Points on a hilly landscape, in no order, each with its height.
From any point a ball rolls to the lowest of the 2 points nearest to it. It stops when none of these is lower. Distance is the straight distance between rows; heights are no part of it.
Ves: [143 109  97 117 147 108 128 127  96 123 149  99 105 200 115 110 158  54
 169  74 145 126 146 107 139 178 157 173  88 130  99 137 174 138 171 179
  83 154 113 117 144 142 134 161  96  89]  h=78.8
giri: [161  79  86  99 150 148 110 134 108  94 142 132 123 127 186 135  94 102
 133 145 138 181 166 137 109 146 143 110 108 136  87 184 129  42 120 154
  82 180  73 123  82 134 122 130 119  97]  h=68.6
sas: [145 143 147 118 133 110 131 154 110 162 154 155  93 155  79  90 150 112
 157 141 179  54 126 116 167 140 122 131 107 115  92  90 149 183 129 101
 136  78 142 132 194 129 203 161  91 164]  h=20.3
lavug: [129 120 111 152 121 117 155 111  92 134 120 136  98 152  81  88 142  85
 174 112 153  72 132 105 163 141 151 164 147 147  78  93 160 183 140 121
 111 107 101 116 174 152 175 156  90 160]  h=29.7
Bag: [ 85 143 171 131 131  92  76 141  86 123 122 123 135 103 155  94 131 119
 115 107 129 148 118 115 162 155 117 123 136 120 103 159 146  76  86 135
 141 128 125 152 162 155 145 184 117 123]  h=76.4
gibut: [ 70 161 131 116 103 122 139 139 128 132 145 167 124  48  99 147 129 174
  98 164 110 137  93 103 100 151  73 103 131 114 143 171 154 187  87  95
 164  97 149 157 133 144 206 128 142 138]  h=90.8
pugil: [162 147  87 159 110 154 133  66 148 154 117 111 119 161 144 210 156 102
 164 148  86 107 148 107 119 105 176 173 170 185 157 113  83 169 178  81
 145 107 105 121 142  98 115 109 155 117]  h=61.2
tunoz: [107 159 168 114 141  73 117 175 137 149 161 119 164  87 132 195 145 204
 101 154 136 130 114 175 103 125  58  80  97  84 153 143 155 130 139 146
 100 113 199 112  87 133  76 135 167 117]  h=54.1
gede: [121 115 154  96 126 163 163 156 142 128 139 140 130 109 159 111 170 160
 106 181 160 109 107 119 144  86 159  60 112 134 164 106  81 110 131 117
  82 120 113 164 181 141 173 106  79 137]  h=41.5
lozak: [152 141 109 130 120 159 166 106 158 157 120 111 114 166 134  96 101  80
 131  86 121 125 144 138 133  85 156 138 104  63 151 113 115 182 132 163
 102 117 156  85 124 114  73  75  80 123]  h=38.2
Bula: [ 82 147 183 133 122 139 130 132 137 147 142 132 148  91 144  85 138 156
  66 146 138 135  70 124 126 130 108  92 141  87 168 132 115 180  70 108
 160 125 151 167 172 139 162 109 114 149]  h=28.7
lun: [113  96 103 126 139 116 114  90 120 137  99  99 128 129 163  77 109  88
 112  88 113 150 139 116 146 132 143 164 136 121 151 164 137 110  99 146
 126 156  86 128 125 140 113 110 127 108]  h=40.9
modur: [177 117 155 111 147  98 111 150 139 102 138 107 116 179 118 122 100 139
 115 141 126 153 182 139 157 149  92 131 118 128  98 116 124  72  88 135
 138 162 156  97 138  87  65  86 151 135]  h=52.7
nidu: [116 155 122  93 133 146 120 161 102 153 158 144 109 123 170 141 153  93
 129 136 113 153 146 130 134 130 119  85  94 115  91 176 128  62  99 137
  98 134 155 159 155 124 154 151  80 124]  h=71.4
nizok: [112 123 115 135 116 131 153 105  89 115 116 131 106 161 122  59 138  84
 152 114 154 120 145 103 163 140 186 158 140 158  97 130 125 128 143 117
 105 128  63 135 175 171 143 148  75 133]  h=37.5
zem: [115 161  81 117 103 172 120 135 136 178 153 174 115 117 152 181 112  69
 129 123 107 145 129 137  98 103 154  96  96  80 129 167 152 140 126 154
  92  99 151 165 141 126 148 108  67 109]  h=57.4
Gatat: [100 149 124 149 133 137 152 112 165 152 130 156 131 136 105  95 134 143
 113 118 122  87  87 112 130 110 115 154 134  66 147 101 154 244 106 113
 181  90 160 141 162 115 159  92 100 171]  h=69.2
rebu: [127 161 133 111 135 156 139 149 115 137 168 146 102 106 190 141 101 113
 120 164 104 179 156 151 127 148 110  88 105 111  71 197 125  64  92 137
 131 143 162 120 109  99 136 105  97 121]  h=67.2
Lupa: [170 116 134 125 143 134 137  86 126 131 116  92 126 198 161 124 166 113
 142 140 115 142 189 105 176 138 139 169 123 208 115 100  74  89 142 102
 132 161 100 111 164  96 117 115 135 122]  h=46.6
Koza: [115 115 130 117 130 131  59 117 156 154  92 110 194 123 186 155 123 103
  93  80  87 132 124 132 137 106 118 143  86  91 199 168 134 112 120 164
 141 168 142 173 108 117 101  86 122 105]  h=73.5
kefub: [100 167 201 147 137 123 172 160 117 142 169 155 137  93 130 100  95 185
  70 148 141 127  65 165 117 149  89  79 120  76 133 142 120 174  91 135
 168 103 184 149 151 140 160 120 107 177]  h=33.6
musaz: [174 133 116 139 115 189 193  95 160 148 121 103 106 163 140 107 123 106
 142 145 132 120 137 144 146  69 154 137 167 102 142 103 105 183 168 130
 125  98 176  64 104 128  71  67  71 150]  h=33.2
Lopiz: [151 115  70 106 140 140 110 108 127 142 157 106 120 210 125 146 130  31
 172  58 104 152 172 119  96 160 158 170  70 110 110 145 183 139 177 166
  82 139 138 122 133 133  96 107 100  86]  h=73.1
nena: [166 102 143 136 152  67  83 138 131 116 116  85 147 174 146 136 119 135
 116 105 123 145 178 124 174 140  92 158 118 145 134 133 136  69 107 152
 144 185 118 125 135 100  74 111 177 126]  h=46.9
rade: [102 171 176 150 140  74  86 159  55 122 154 122 128 139 152 144 147 131
 128 114 131 132 145 142 175 169  84 131 120 107  61 154 140  80 109 145
 133 158 165 138 147 136 115 207 131 126]  h=72.9
kuvif: [162 107 113 126 120 142 156 100 103 115 120 136 110 128  94 158 180 136
 176 171 140  79 130  94 127 122 160 135 144 221 110  67 101 130 189  94
 106 100  80 133 139 138 157 168 120 124]  h=69.0
Fup: [151 102 167 115 152 147 151 149 183 123 111 107 172  97 149 138 138 180
  87 177 125 138 115 148 131  90 109  85 114 122 197 136  99 117 137 146
 123 160 138 130  92 133  91  71 147 138]  h=23.9
Leb: [138  92 120 130 119 104 146 143 130  81 122 123 112 112  78 107  36 158
 139 107 147 159 152 167 110 137 100 121 159 110  89 109 160 109 140 144
 151 147 129  63  51 123  56 110 183 141]  h=20.0
Zuba: [160 127  98  96 118 143 172 152 131 146 156 178  65 135  81 143 124 101
 169 175 170  80 133 114 118 118 133  86 106 130 111  96 143 183 138 115
  98  69 163 106 147 106 157 122  86 150]  h=73.2
muz: [159  75 116  96 148 186 185 174 111  97 143 139 116 115 153  81  92 111
 120 167 174 131 121 187 115 118 181  66 100 130 131 142 106  52 155 157
  68 165  79 139  96 170 144 139  95 138]  h=69.5
zuga: [126 135 132  98 116 140 111 137 133  99 155 138 104 123 156 111  82 108
 130 143 117 205 169 141 116 158 104  77 131 138  79 165 118  58  71 111
 153 158 103 108 109 113 136  93 130 116]  h=62.4
Gir: [113 134  93 116 110 115 158 105 145  97 113 162 101 154 100 142 133 128
 164 141 129 154 153  99 124 148 152 140 187 201 100  93 110 143 109  53
 162  92  76 128 180 125 196 130 127 131]  h=74.8
moneb: [102 104 129 111 126 118  99 124 138 109 117 127 142 100 171 111  90 126
  89 116 128 200 156 131 120 154  94 108 149 133 127 184 136  51  78 116
 167 168  86 128 113 144 125 110 140 106]  h=66.9
mit: [115 147 141 127 110 125 156 169 109 150 169 190 102  77  87 117 101 141
 134 173 159  62  84 153 119 158 118  91 113  98  88 139 164 184 133 126
 127  87 156 139 136 146 208 176 109 178]  h=77.2
divo: [142 100 171 141 135 148 166 131 122 120 113  92 146 143 143  38  25 140
  92 102 147 153 125 153 157 132 135 126 140  98 132 139 130 100 101 149
 157 154 110 106  97 148  83  89 146 148]  h=52.8
Lugup: [ 81 173 102 151 105 117  99 126 121 115 115 161 122  57  88 163 132 143
 113 119 105 117  91 106  79 130  82 152 130 114 139 136 162 195  98 119
 139  94 141 150 104 159 167 151 139 108]  h=89.5
vumer: [141 132 144 134 129 123 153 125 129 107 109 140 133  92  48 158 187 203
 146 168 134  68  89 111 143 113  94 132 138 182 134  59 106 175 181  74
 135  89 134 115 133 116 132 160 148 146]  h=74.2
Poz: [117 166  78 127 126 147 105 139 122 156 154 195  75 131 119 147 117  64
 152 131 121 117 143 101 117 144 124 123 131 126  81 155 163 153  92 111
 118  92 115 131 165 136 186 129 101 138]  h=66.6
denu: [ 93 157 142 132 142 100  84 136 112 124 128 118 169  77 154 206 163 157
 121 103 108 112 105 130 104 130  91 129  84 112 132 145 164 109 150 147
  97 143 152 153  83 152 112 178 150  91]  h=54.6
zifod: [155 120 102 133 133 128 149 112 152  95 111 107 101 111  88 102  84 159
 147 113 132 152 145 149 129 127 122 131 181 145 114  95 120 139 152 108
 163 132 129  71  87 120  72  74 156 153]  h=25.5
fefe: [141 106  95 137 114 147 134  77 101 111 101 119 129 122 150 189 171 134
 175 148 130 107 127  89 118 131 200 170 156 236 143  99  91 126 185  96
 110 120  50 143 132 148 142 185 150 111]  h=66.4
sel: [ 96 152 134  89 127 153 144 166 135 168 173 165 135 101 172 166 160 125
 104 178 154 108  89 133 112  92 163  83  92 122 170 147 118 138 129 122
  70  73 136 180 173 142 196 123  67 150]  h=46.5
Tofiz: [100 155 150 134 103 146 136 146  83 152 161 181  87 125 142  67 105  77
 113 138 139 150 124 144 128 176 130 115 132 108  53 171 134 104  83 119
 141  92 108 131 156 164 193 178  82 144]  h=75.7
fel: [160 100 125 130 153 118 109  99 127 109  87  81 115 158 127 136 157 133
 140 107 130 129 164 107 156 147 124 172 142 185 133 109 101  83 138 121
 147 165  89 106 124  86  87 124 174 123]  h=38.3
raka: [157  83 130  95 126 178 184 132 121 109 137 121 118 160 174  90 132 101
 136 157 172 128 152 168 151 104 184  91 112 146 119 124  77  64 147 134
  90 151  81 127 145 146 120 108  74 140]  h=65.3
Par: [161 126  88 125 118 146 160 109 137 124 137 158  93 138  78 170 159 137
 171 159 145  79 116  94 116  98 141 129 114 168 122  91 127 179 153 105
  93 100 119 121 139 106 138 144 113 140]  h=71.1
mib: [122 164  74 133 112 145  98 128 147 146 166 158 104 125 113 158 120  85
 145 129  92 133 151 118 102 132 124 117 108  86 115 162 151 161 111 136
 124 112 145 118 136 119 134 121 114 105]  h=62.1
vubor: [ 84 115 164  88 132 123 148 127 146 105 121 125 159  81 114 152 163 187
  95 184 112 149 111 111  92 120 118  97 144 191 172 140  83 116 125  78
 122 124 103 164 138 148 171 127 155 107]  h=72.8
mufid: [107 117 161 149 137 109 135 136 113 112 106 109 146 118  90  62 129 137
 121  99 168  86  88 120 148 119 113 143 127  99 146  92 131 135 142 148
 115 138 151 136 121 145 112 182 116 146]  h=39.0
Fum: [ 86 117 138  98 107 130 104 113 177 109 104 124 156  70 154 143 116 155
  95 148 111 176 132 115 101 114 124 102 149 162 177 168 109  84  90  99
 145 160  68 155 119 153 160 100 147 120]  h=70.5
zat: [123 131 103 114 147 125  77 124 128 141 134 123 142 157 155 185 176 118
 153 137 114 119 136 107 113 120 127 111  80 154 137 133 120  93 121 141
 107 159 107 172 155  89 135 142 117  86]  h=64.2
pif: [142 132 118 149 147 124 141 126 154 127 110 134 152 111  94 147 174 188
 141 142 139  64  66 119 133 107 115 169 132 136 173  62 111 208 169 118
 126 114 151 122 124 125 115 164 141 118]  h=73.0
kego: [128 109 125 116  98 138 147 142 134  86 153 133  79  96  87  88  24 157
 127 132 141 200 137 156  70 164 114  83 166 131  80 116 148 109 116 124
 154 108 132  76  63 117 105 112 164 142]  h=25.6
Laleb: [117 145 141 121 132 114 140 143 137 137 137 171  98 125  97 122 168 144
 124 159 130  70 114  87 161 128 103 131 146 139 134 107 141 185 113  79
 166 100 137 147 201 119 229 125 109 165]  h=28.6
nuz: [187  93 155 108 140 135 151 120 138 108 118  88 138 180 148  89 126 132
 141 135 144 159 194 154 188 126 135 110 145 199  89 111  77  56 127  79
 158 165 108 105 131  75 119  84 139 124]  h=54.5
fim: [141 142 111 150 142 100 118 142 146 123 129 133 126 144 105  95  92 149
 129  95 132 143 117 149  88 125  87 154 134  38 133 100 152 172  97 180
 141 125 200  64  65 122  58  87 170 143]  h=61.3
nodeg: [ 97 125  97 134 128 125  99 117  91 120 114 144 113 120 117 103 129  81
 158  99 116 144 125 108 110 149 129 149 126  87 101 151 181 143 120 145
 104 129 113 135  98 159 128 189 108 110]  h=85.7
zabo: [107 148 104 148 109 138 105 122 156 164 108 153 146 141 118 170 161  97
 128  98 111  69  96 112 111 100 149 153 110 107 175 100 130 194 131 121
 128 113 153 161 139 106 153 107 110 116]  h=74.3
vozad: [124  84 190 134 131 109 144 150  91 102 117  72 146 141 103  45  57 157
  95 111 159 141 133 162 181 150 127 106 146 129 116 112 119  61 108 116
 143 146 120 129 109 115 104 133 177 148]  h=56.9
Gikit: [191 105 133 127 167  92  85 133 158 158  99  81 166 166 155 192 157 140
 126  88 117 116 132 154 145 110 102 169  74 132 180 116 136  99 149 163
 112 187 146 131 101  57  54 110 179 126]  h=64.9
rel: [153 169  98 166 141 146 119  69 124 162 109 133 110 159  95 189 184 123
 172 119 101  71 123  89 126 123 147 214 151 173 153  89  88 201 165  90
 184 105 130 114 169  76 145 144 162 131]  h=57.6
Raru: [170 165 136 144 144 162 151  94 140 136 130 122 136 123  97 189 183 196
 129 196 111  98 114 107 125 113 138 147 154 211 150  77  85 173 171  72
 158  98 135 103 147 102 145 124 157 129]  h=75.6
rut: [113 147 142 148 132 134 144 127 119 115 155 149 102 124 113  79  74 134
 116 132 139 144 113 144 101 129 107 112 133  60 121 125 148 170  83 167
 143 128 170  93 105 128 105 104 136 149]  h=64.1
sol: [ 92 130 186 150 101 140 178 157 109 120 154 161 123  73  80  50  69 180
  69 148 155 146  74 164 104 155 116  91 135  99 107 121 140 167  99 130
 168  93 162 143 123 150 164 144 153 181]  h=34.7
Genu: [111  96  76 120 104 148  97 104 168 157 123 142 152 134 184 172  87  54
 103 109  82 175 153 133  99  94 174 120 139  82 166 208 147 100 108 138
 111 139  94 163 114 141 134  80 122  87]  h=85.1
bepu: [119 143 135 158 106 108 115  84 132 129  82  79 130 146 140  78 122 140
 143  73 113 155 136 105 172 141 154 183 189 170 136 108  77 156 156  99
 193 106  79 110 142 140 119 145 132 140]  h=49.5
ditel: [164 144 126 117 142 112 111 173 130 140 157 123 114 116 155 159  75 131
 125 118 116 166 147 183  96 120  81 122 113  81  86 171 159  85 103 174
 112 153 185  79  51 130  48  94 170 116]  h=60.0
kozi: [172 101 106 136 146  92  97 130 164 123 104 103 129 155 122 132 106 136
 135  71 124 129 135 149 108  98 102 184 124  54 151 114 166 141 120 187
 131 149 178  74  35 103  38  67 190 125]  h=58.0
lib: [103 132 117 148 116 132 134 116 135 120 124 151 113 105  84  72  99 143
 125 108 138 121  78 112 112 138 117 142 159  90 122  95 140 204  86 121
 167 110 138 106 125 147 147 128 119 151]  h=66.7
nize: [112 108  89 137 115 144  92  71 139 154  97 129 150 175 132 139 110  45
 145  39  79 121 124 113 104 111 166 203 116  92 167 135 142 166 147 173
 129 116 113 138 110 153 123  95 123  89]  h=55.5
dab: [173 101 114 140 130 120 134 109 148 132 120  85 124 158 139  63  69 101
 119  63 132 127 128 172 136 111 118 191 122  33 156 131 159 135 128 196
 115 153 151  83  37 123  44  84 144 136]  h=53.7
Benu: [112 153 122 134 112 123 138 117 102 140 145 177  75 134  97  91 115  81
 148 133 137 128 144 110 136 170 145 113 149 127  57 132 173 149  79  83
 154  84  98 108 187 142 208 134  74 171]  h=71.3
sis: [133 152 110 101 128 158 171 165 147 153 168 171  92  86 106 142 112 135
 136 174 156  96  87 138 113 131 100  76  84  88 113 120 157 216 143 132
  96  76 174 121 143 129 171 126  81 160]  h=75.2
kogas: [149 119 145 148 141 100 134 161 100 124 158 123 146 115 132 124  36 148
 131 132 146 133 123 195 103 147 122 103 121  60 100 160 166 100 131 178
 114 147 151  88  53 153  52 151 162 137]  h=63.2
lut: [106 123 110 145  97 166 190 107 139 142 111 154 116 114 133 115 122 122
 129 159 152  94  94 113 132  81 182 124 182 129 142 109 112 181 150 103
 108  93 106 147 167 161 166 120  80 155]  h=43.0
Nam: [116 117  76 115  93 155  98 103 170 147 114 159 165 103 140 231 146 104
 133 123  76 129 136 135  48 102 145 113 116 136 183 157 138 117 148 136
 115 138 110 185 102 118 147  94 139  68]  h=80.5
dipar: [117 105  98 137 136  99  54 111 102 111 108 125 156  93 124 185 139 115
 138  95 121 118 121 112  95 139 113 154 116 140 139 144 171  93 149 158
 107 163 103 166  72 135 100 175 182  73]  h=58.7
fer: [147 127 123 125 125 106 131 118 117 110 132 143  88 166  89 125 161 127
 154 142 113 124 164  93 141 135 120 133 136 215  72  82 100 116 119  80
 147 120  98 113 177  80 183 131 126 111]  h=71.2
vos: [ 95 135 142 150 101 162 180 110 166 140 116 142 165 106 157 149 182 159
  99 181 135  68  84 111 154  74 177 116 185 165 177 118  86 182 155  91
 133  85 116 176 189 168 190 101  97 152]  h=46.2
tem: [120 128 177 125 146 148 169 161 150 122 124 108 163  91 135  98 138 194
  80 145 154 100  88 144 131  93 115  86 111 106 210 108  81 133 141 138
 107 134 159 154 117 153 115 121 119 153]  h=19.5
lipo: [103 122  98 123 109 135  66  90 174 155 106 132 163 114 137 195 129 128
 111 101  66 130 123 130  76 101 113 146 101 106 189 139 127 139 126 152
 147 149 129 153  87 115 120  84 153  70]  h=77.4
Tefes: [118 131 150 147 113  87 129 175  76  95 133 128  90 164  64  72  96 127
 142 111 149 149 175 144 156 169 113 122 143 140  64  97 149  90 102 110
 172 116 149  89 143 107 105 140 172 136]  h=63.9
simug: [173 123 134 120 129 135 153  84 149 109 114 103 134 134 108 191 179 196
 160 169 117 129 144 100 116 131 130 133 157 242 121  74  81 120 172  50
 157 108  95 103 125  98 130 150 190 126]  h=76.1
zut: [113 166 110  97 128 140  90 142 107 148 152 137 148 121 187 199 182 110
 127 136 100 141 139 113 110 121 126  88  70 143 134 174 120  71 117 120
  90 140 136 197 154 115 176 152  91  80]  h=68.9
gero: [123 162 148 156 131 140 125 136 163 145 106 137 141 120 117 135 179 165
 132 129 137  54  70 121 140  91 113 156 110 105 176  88 123 225 152 123
 146 116 182 148 161 121 159 122 100 164]  h=71.5
Zes: [142 132 150 113 140 104 103 178 133 141 148  99 138  98 162 194 119 167
 103 159 132 156 137 178 111 123  68  91 103  84 130 173 162  75 127 162
 120 159 175 105  70 122  63 126 180 122]  h=56.8
Kosa: [121 136 135 103 141 103  92 186  97 127 153 136 130 110 114 138 181 136
 123 152 159  71  96 112 149 132 117 106  90 140 124 102 135 112 133 130
  79 118 125 180 187 137 188 202 103 145]  h=28.8
Mes: [129 167 160 109 150  97  95 184 130 116 153 141 126 149  70 170 185 180
 125 163 127  96 141 114 134 127  62 120 106 158 122  94 119 147 111 110
 132 119 171 124 197  63 151 144 143 129]  h=29.4
pedi: [168 104 132 135 141 166 147 119 170 125 108  95 140 133 155 131 124 150
 117 147 136 112 134 124 159 100 144 116 132 167 168 119  90 104 159 130
 133 160 117 112 100 120  87  92 129 123]  h=28.9
zakas: [ 84 101 103 139 106 142 157  88 133 121  85 128 132 132 184  89  77  93
 125  86 127 173 133 113 120 111 192 141 194 140 151 147 128 133 137 103
 148 121  41 134 130 177 137 122 102 147]  h=38.7
Redi: [132 108 159 122 166 109  71 137 145 142 111  78 175 141 163 149 163 164
  80 111 123 124 110 140 139 104 115 138  90 132 196 134 113  99 124 158
 115 171 126 160 122 100  80  99 157 112]  h=69.3
pesi: [134 158 117 175 121 117 106  61 124 137 105  99 120 156 103 117 166 125
 164  96 115 104 121  85 166 140 150 209 174 169 135  92 100 193 161 100
 187 116 111  75 155 106 120 135 143 126]  h=53.8
lepo: [166 113 115 133 116 174 186  75 171 123 113 110 110 139 119 124 115 148
 157 171 113 130 125 134 125  99 136 124 185 136 131  88 100 175 152 113
 151 100 143  84  85 115  92  81 117 141]  h=30.0
Zino: [185  97 119 134 154  78  97 155 149 136 110  84 172 143 139 180 124 159
 137  99 149 108 137 160 119  95  92 154  95 102 159 117 164 125 147 175
 116 158 168  95  66  94  23 103 196 129]  h=61.4
Fik: [127 144 109 132 131 167 127 109 170 152 114 159 147 160 124 204 179 120
 123 159  89 100 131 107 111 101 160 138 127 131 176 124 102 182 148 105
 128 113 160 152 178  95 153  84 112 119]  h=77.1
satu: [ 89 116 176 119 103 117 158 177 122  99 141 131 122 102  69  66  89 166
  94 134 136 175 139 144 152 149 135  90 153 138  80  89 137 116 110  72
 180  93 129 130 136 102 171 158 156 140]  h=63.6
sazeg: [101 120 159 122 101 146 172 146 124 113 152 158 102  55  81  80  26 155
 105 145 132 188 100 166  75 171 127  72 155 131  81 118 143 146 114 111
 161  97 116 109  92 145 143 162 156 160]  h=30.3
Magik: [117 153 159 116 135 117 119 153 137 116 143 160 148 143  93 144 169 169
 119 168 122 128 143  86 147 128  98 106 134 165 122 120 110 146  97  84
 162 113 154 149 197 104 199 101 132 144]  h=34.5
Zap: [146 120 142 133 134 124 156 102 125 135 102  95 134 147 129  46  80 116
 114  73 130 157 125 124 135 138 134 175 137  67 139 152 145 146 108 154
 135 145 118  85  97 156  82  90 123 142]  h=48.3
dala: [ 74 153 139 137 117 137 113 132  62 133 147 167 121  88 164  98 115 108
 116 109 113 148 107 133 140 178 131 123 130  99  73 191 135  87 122 149
 120 123  98 160 124 168 170 217 102 139]  h=79.7
Vak: [153 113 130 133 160 120 123 137 124 118 106 100 127 126 118 123 139 138
 142 120 158  96 119 120 148 117 134 133  99 135 151 110 124 110 158 162
  96 157 132 131 113 124  78 149 121 120]  h=34.3
Levub: [136 132  71 158  93 154 129  57 144 138  98 119 124 100 148 201 142 124
 167 133 102 116 125 100 100 107 195 153 187 190 157 118 100 155 185  90
 140  92  64 123  89 142 120 146 136 123]  h=63.8
setid: [ 90 125 182 138 129 128 150 129 153 109  93 105 155  81 119  81 137 194
  86 136 132 126  67 132 134 111 108 127 149 109 184 109  94 152  99 135
 154 140 146 160 131 157 131 114 143 141]  h=23.6
lorum: [ 94 132 180 155 139  88 112 150  97  97 122 105 167 119 116  90 113 169
  95  98 144 121 105 151 145 142  89 117 138  83 141 136 140 131  86 152
 131 137 169 126 114 144 105 169 151 153]  h=43.1
vefu: [138 119 147 108 146 110 122 117 153  96  99 113 142  98  96 167 173 199
 119 172 113 130 128 106 110 125 109 124 129 217 144  98 103 105 146  64
 122 127  93 135 122 127 121 153 173 116]  h=74.4
Mupe: [144 128 133 130 135  95 131 130 116  99 127 148  85 153  77 110 145 131
 163 127 136 121 151 101 157 143 110 132 146 162  74  85 131 127 121 107
 131 120 136  90 153  97 110 147 131 124]  h=67.6
gotu: [161 115 118 103 137 136 123  93 115 128 115 112 116 197 176 147 181  91
 156 120 116 123 173  94 125 127 166 152 107 180 121 150  88  80 123 137
 101 173  92 160 171  91 144 114 130  92]  h=55.9
noze: [104 124 197 138 109 111 144 167  95 100 137 120 138 108 118  53  70 155
  70 131 138 193 141 157 134 162 110  68 150 121  90 126 132  75  89 106
 169 122 129 130 117 116 128 133 161 139]  h=60.7
bod: [121 115  41 115 105 145  78  88 136 149 120 139 127 180 122 172 111  21
 156  73  73 135 163 142  78 138 155 175 117 108 128 158 170 132 165 162
 120 124  98 139 112 143 129 110 119  59]  h=64.8
vafi: [119  89  96 140 132 154 141  93 140 108  80 111 136 135 184 111 123 104
 140 122 132 140 127 123 136 108 181 150 162 155 163 150 100 100 158 140
 116 138  55 142 115 170 123 131 118 119]  h=32.1
Buk: [130 124 118 102 133 163 163 126 201 148 141 138 148 119 103 199 178 174
 105 210  96 115 113 121  99  88 136  83 116 157 193 134  79 183 149  93
 101 109 155 145 156 103 159  62 123 112]  h=79.2
sez: [120 192 140 127 151  88 126 185  50 159 184 136 139 141 155 134 116 115
 149 104 144 148 130 151 164 171 109 125  95  92  55 160 140  72 141 177
  98 145 179 124 129 130 105 213 105 144]  h=69.4
Nufa: [134 157 137 154 148 113 143 160  65 127 176 128 123 124 139 121  76 125
 149 111 147 135 141 172 138 186 115 134 111  72  72 146 166  93 154 206
  92 131 150  90  79 139  79 205 133 133]  h=66.0
resof: [120 148 162 119 149  84  91 175 110 142 145 125 132 133 120 165 182 136
 125 129 135  96 111 105 156 145  89 110  83 125 120 113 128 114 112 137
 101 137 176 148 174 104 140 173 104 139]  h=20.5
Rak: [153  94 145  95 141 140 152 156 133  98 129 117 135 141 140  77 128 125
 116 140 150 131 164 141 165 131 141  92 129 160  99 117  97  63  99 129
 118 159 104 134 153 124 132 110 113 134]  h=60.6
vira: [139 159 147 121 130 102  93 152 112 102 153 129 108 115 128 108 116 122
 111 138 114 191 181 118 135 153  75 112 147 126  85 136 122  76  86 113
 154 143 166  97 142 104 108 109 159 125]  h=57.5
sul: [130 127 110 140 119 133 120  84 173 175 111 110 148 184 134  92 119  60
 126  37  87 131 127 136 108  95 150 187  92  45 160 126 133 184 142 164
 125 123 172 125 115 138  92  57  95 124]  h=46.0
Pura: [102 169 157 123 139  76  81 148 132 138 139 134 150  96 126 179 171 165
 101 142  96 134 120 117 116 130  65 123 120 110 138 136 153 122 100 130
 132 128 178 130 114 125 104 146 173 109]  h=51.3
sobuf: [106 153 162 148 129  54  70 151  97 105 131 129 145 113 134 140 125 171
 121 111 132 149 138 150 119 158  69 146 141  89  99 147 158 104  92 143
 155 150 160  95  92 136  71 149 183 128]  h=47.4
Pubi: [134  96 106 127 162 110  77 133  96 107 131 122 139 102 186 158 139 130
 139 134 134 158 137 124 122 152 104 121 105 145 125 173 153  47 133 166
 109 188 106 158  90 145 124 174 146  96]  h=63.4
nesut: [144 120 140 168 112 177 165  96 140 150 118 106 126 139 155 114 157 107
 135 131 147  90 109 118 171  85 180 145 157 135 168 110  82 161 163 134
 112 104 127 124 147 155 116 128  84 155]  h=39.2
mesu: [134 103 175 135 131 106 170 162  61  91 145  93 123 169  79  40  78 114
 130 132 160 142 166 144 162 151 142 108 132 130  72 104 135  69 126 129
 135 136 144 116 140 124  96 154 156 135]  h=60.4
fonem: [ 82 152 106 158 108 105  76 126 104 121 115 154 137  65 101 121 117 123
 140  85 106 128  79 126  93 150 107 157 128  90 130 149 182 145 114 137
 124 118 131 118  85 167 123 179 148 120]  h=87.9
vesob: [170  85  84 110 148 135  96 150 123 134 144 102 121 171 189 146 117  61
 138 123 115 177 168 150 130 141 126 135  72 120 119 193 156  58 140 178
  91 188 102 135 113 112 112 109 117  99]  h=74.9
Bape: [131 116 130 100 109 134 142 149 113 121 126 138 121 114 124 130 187 145
 120 156 153  88 104 112 121 120 142  97 102 160 116  99  92 117 123 109
  89 112  94 167 166 140 187 149 111 136]  h=36.0
sene: [103 131  98 112 109 164 144 140 149 146 138 160 142 112 157 176 159  82
 119 130 132 102 116 123 106  91 189  88 112 104 160 150 127 115 128 130
  64 105 129 182 153 142 180 116  84 111]  h=51.7
guk: [140 110  71 108 114 147  71 106 171 142 129 120 125 163 170 161 111  58
 130 119  95 172 170 146 114 128 143 143 112 119 120 200 148  88 114 136
 124 161  96 137 120 103 112  60 124  67]  h=81.6
rim: [121  96  80 131 143 129 121 111  85  98 131 122 127 141 115 101 149  66
 165  90 156 108 128 119 137 160 156 169 113 121 125 142 168 129 160 182
  91 154  98 136 112 167 137 204 114 124]  h=82.8
Biled: [147 109 135 164 116 144 174  87 103 130 109  92 133 170 155  72 158  81
 156 129 154 106 144 111 190 111 201 152 168 165 120 107 105 125 172 121
 121  99  86 111 164 172 137 126  68 134]  h=33.9
nid: [ 93 124 163 134 112 129 168  89 146 138  78 117 122 122 133  66  92 134
 125 105 138 163 126 124 142 128 170 139 186 163 127 114  95 135 129  90
 189 110  86 131 147 140 128 119 113 145]  h=44.8

Call two points neighbours if one is among the 2 nearest of the other. Go from one point of each pair to the other, from neighbour to neighbour, staying as low as possible. Name the highest point that can't be avoided.
sas and resof: Magik
Biled and resof: nizok
Leb and tem: sol

Where does a ball stop that starts at each point below?
fefe: vafi
Tofiz: resof
fonem: Leb
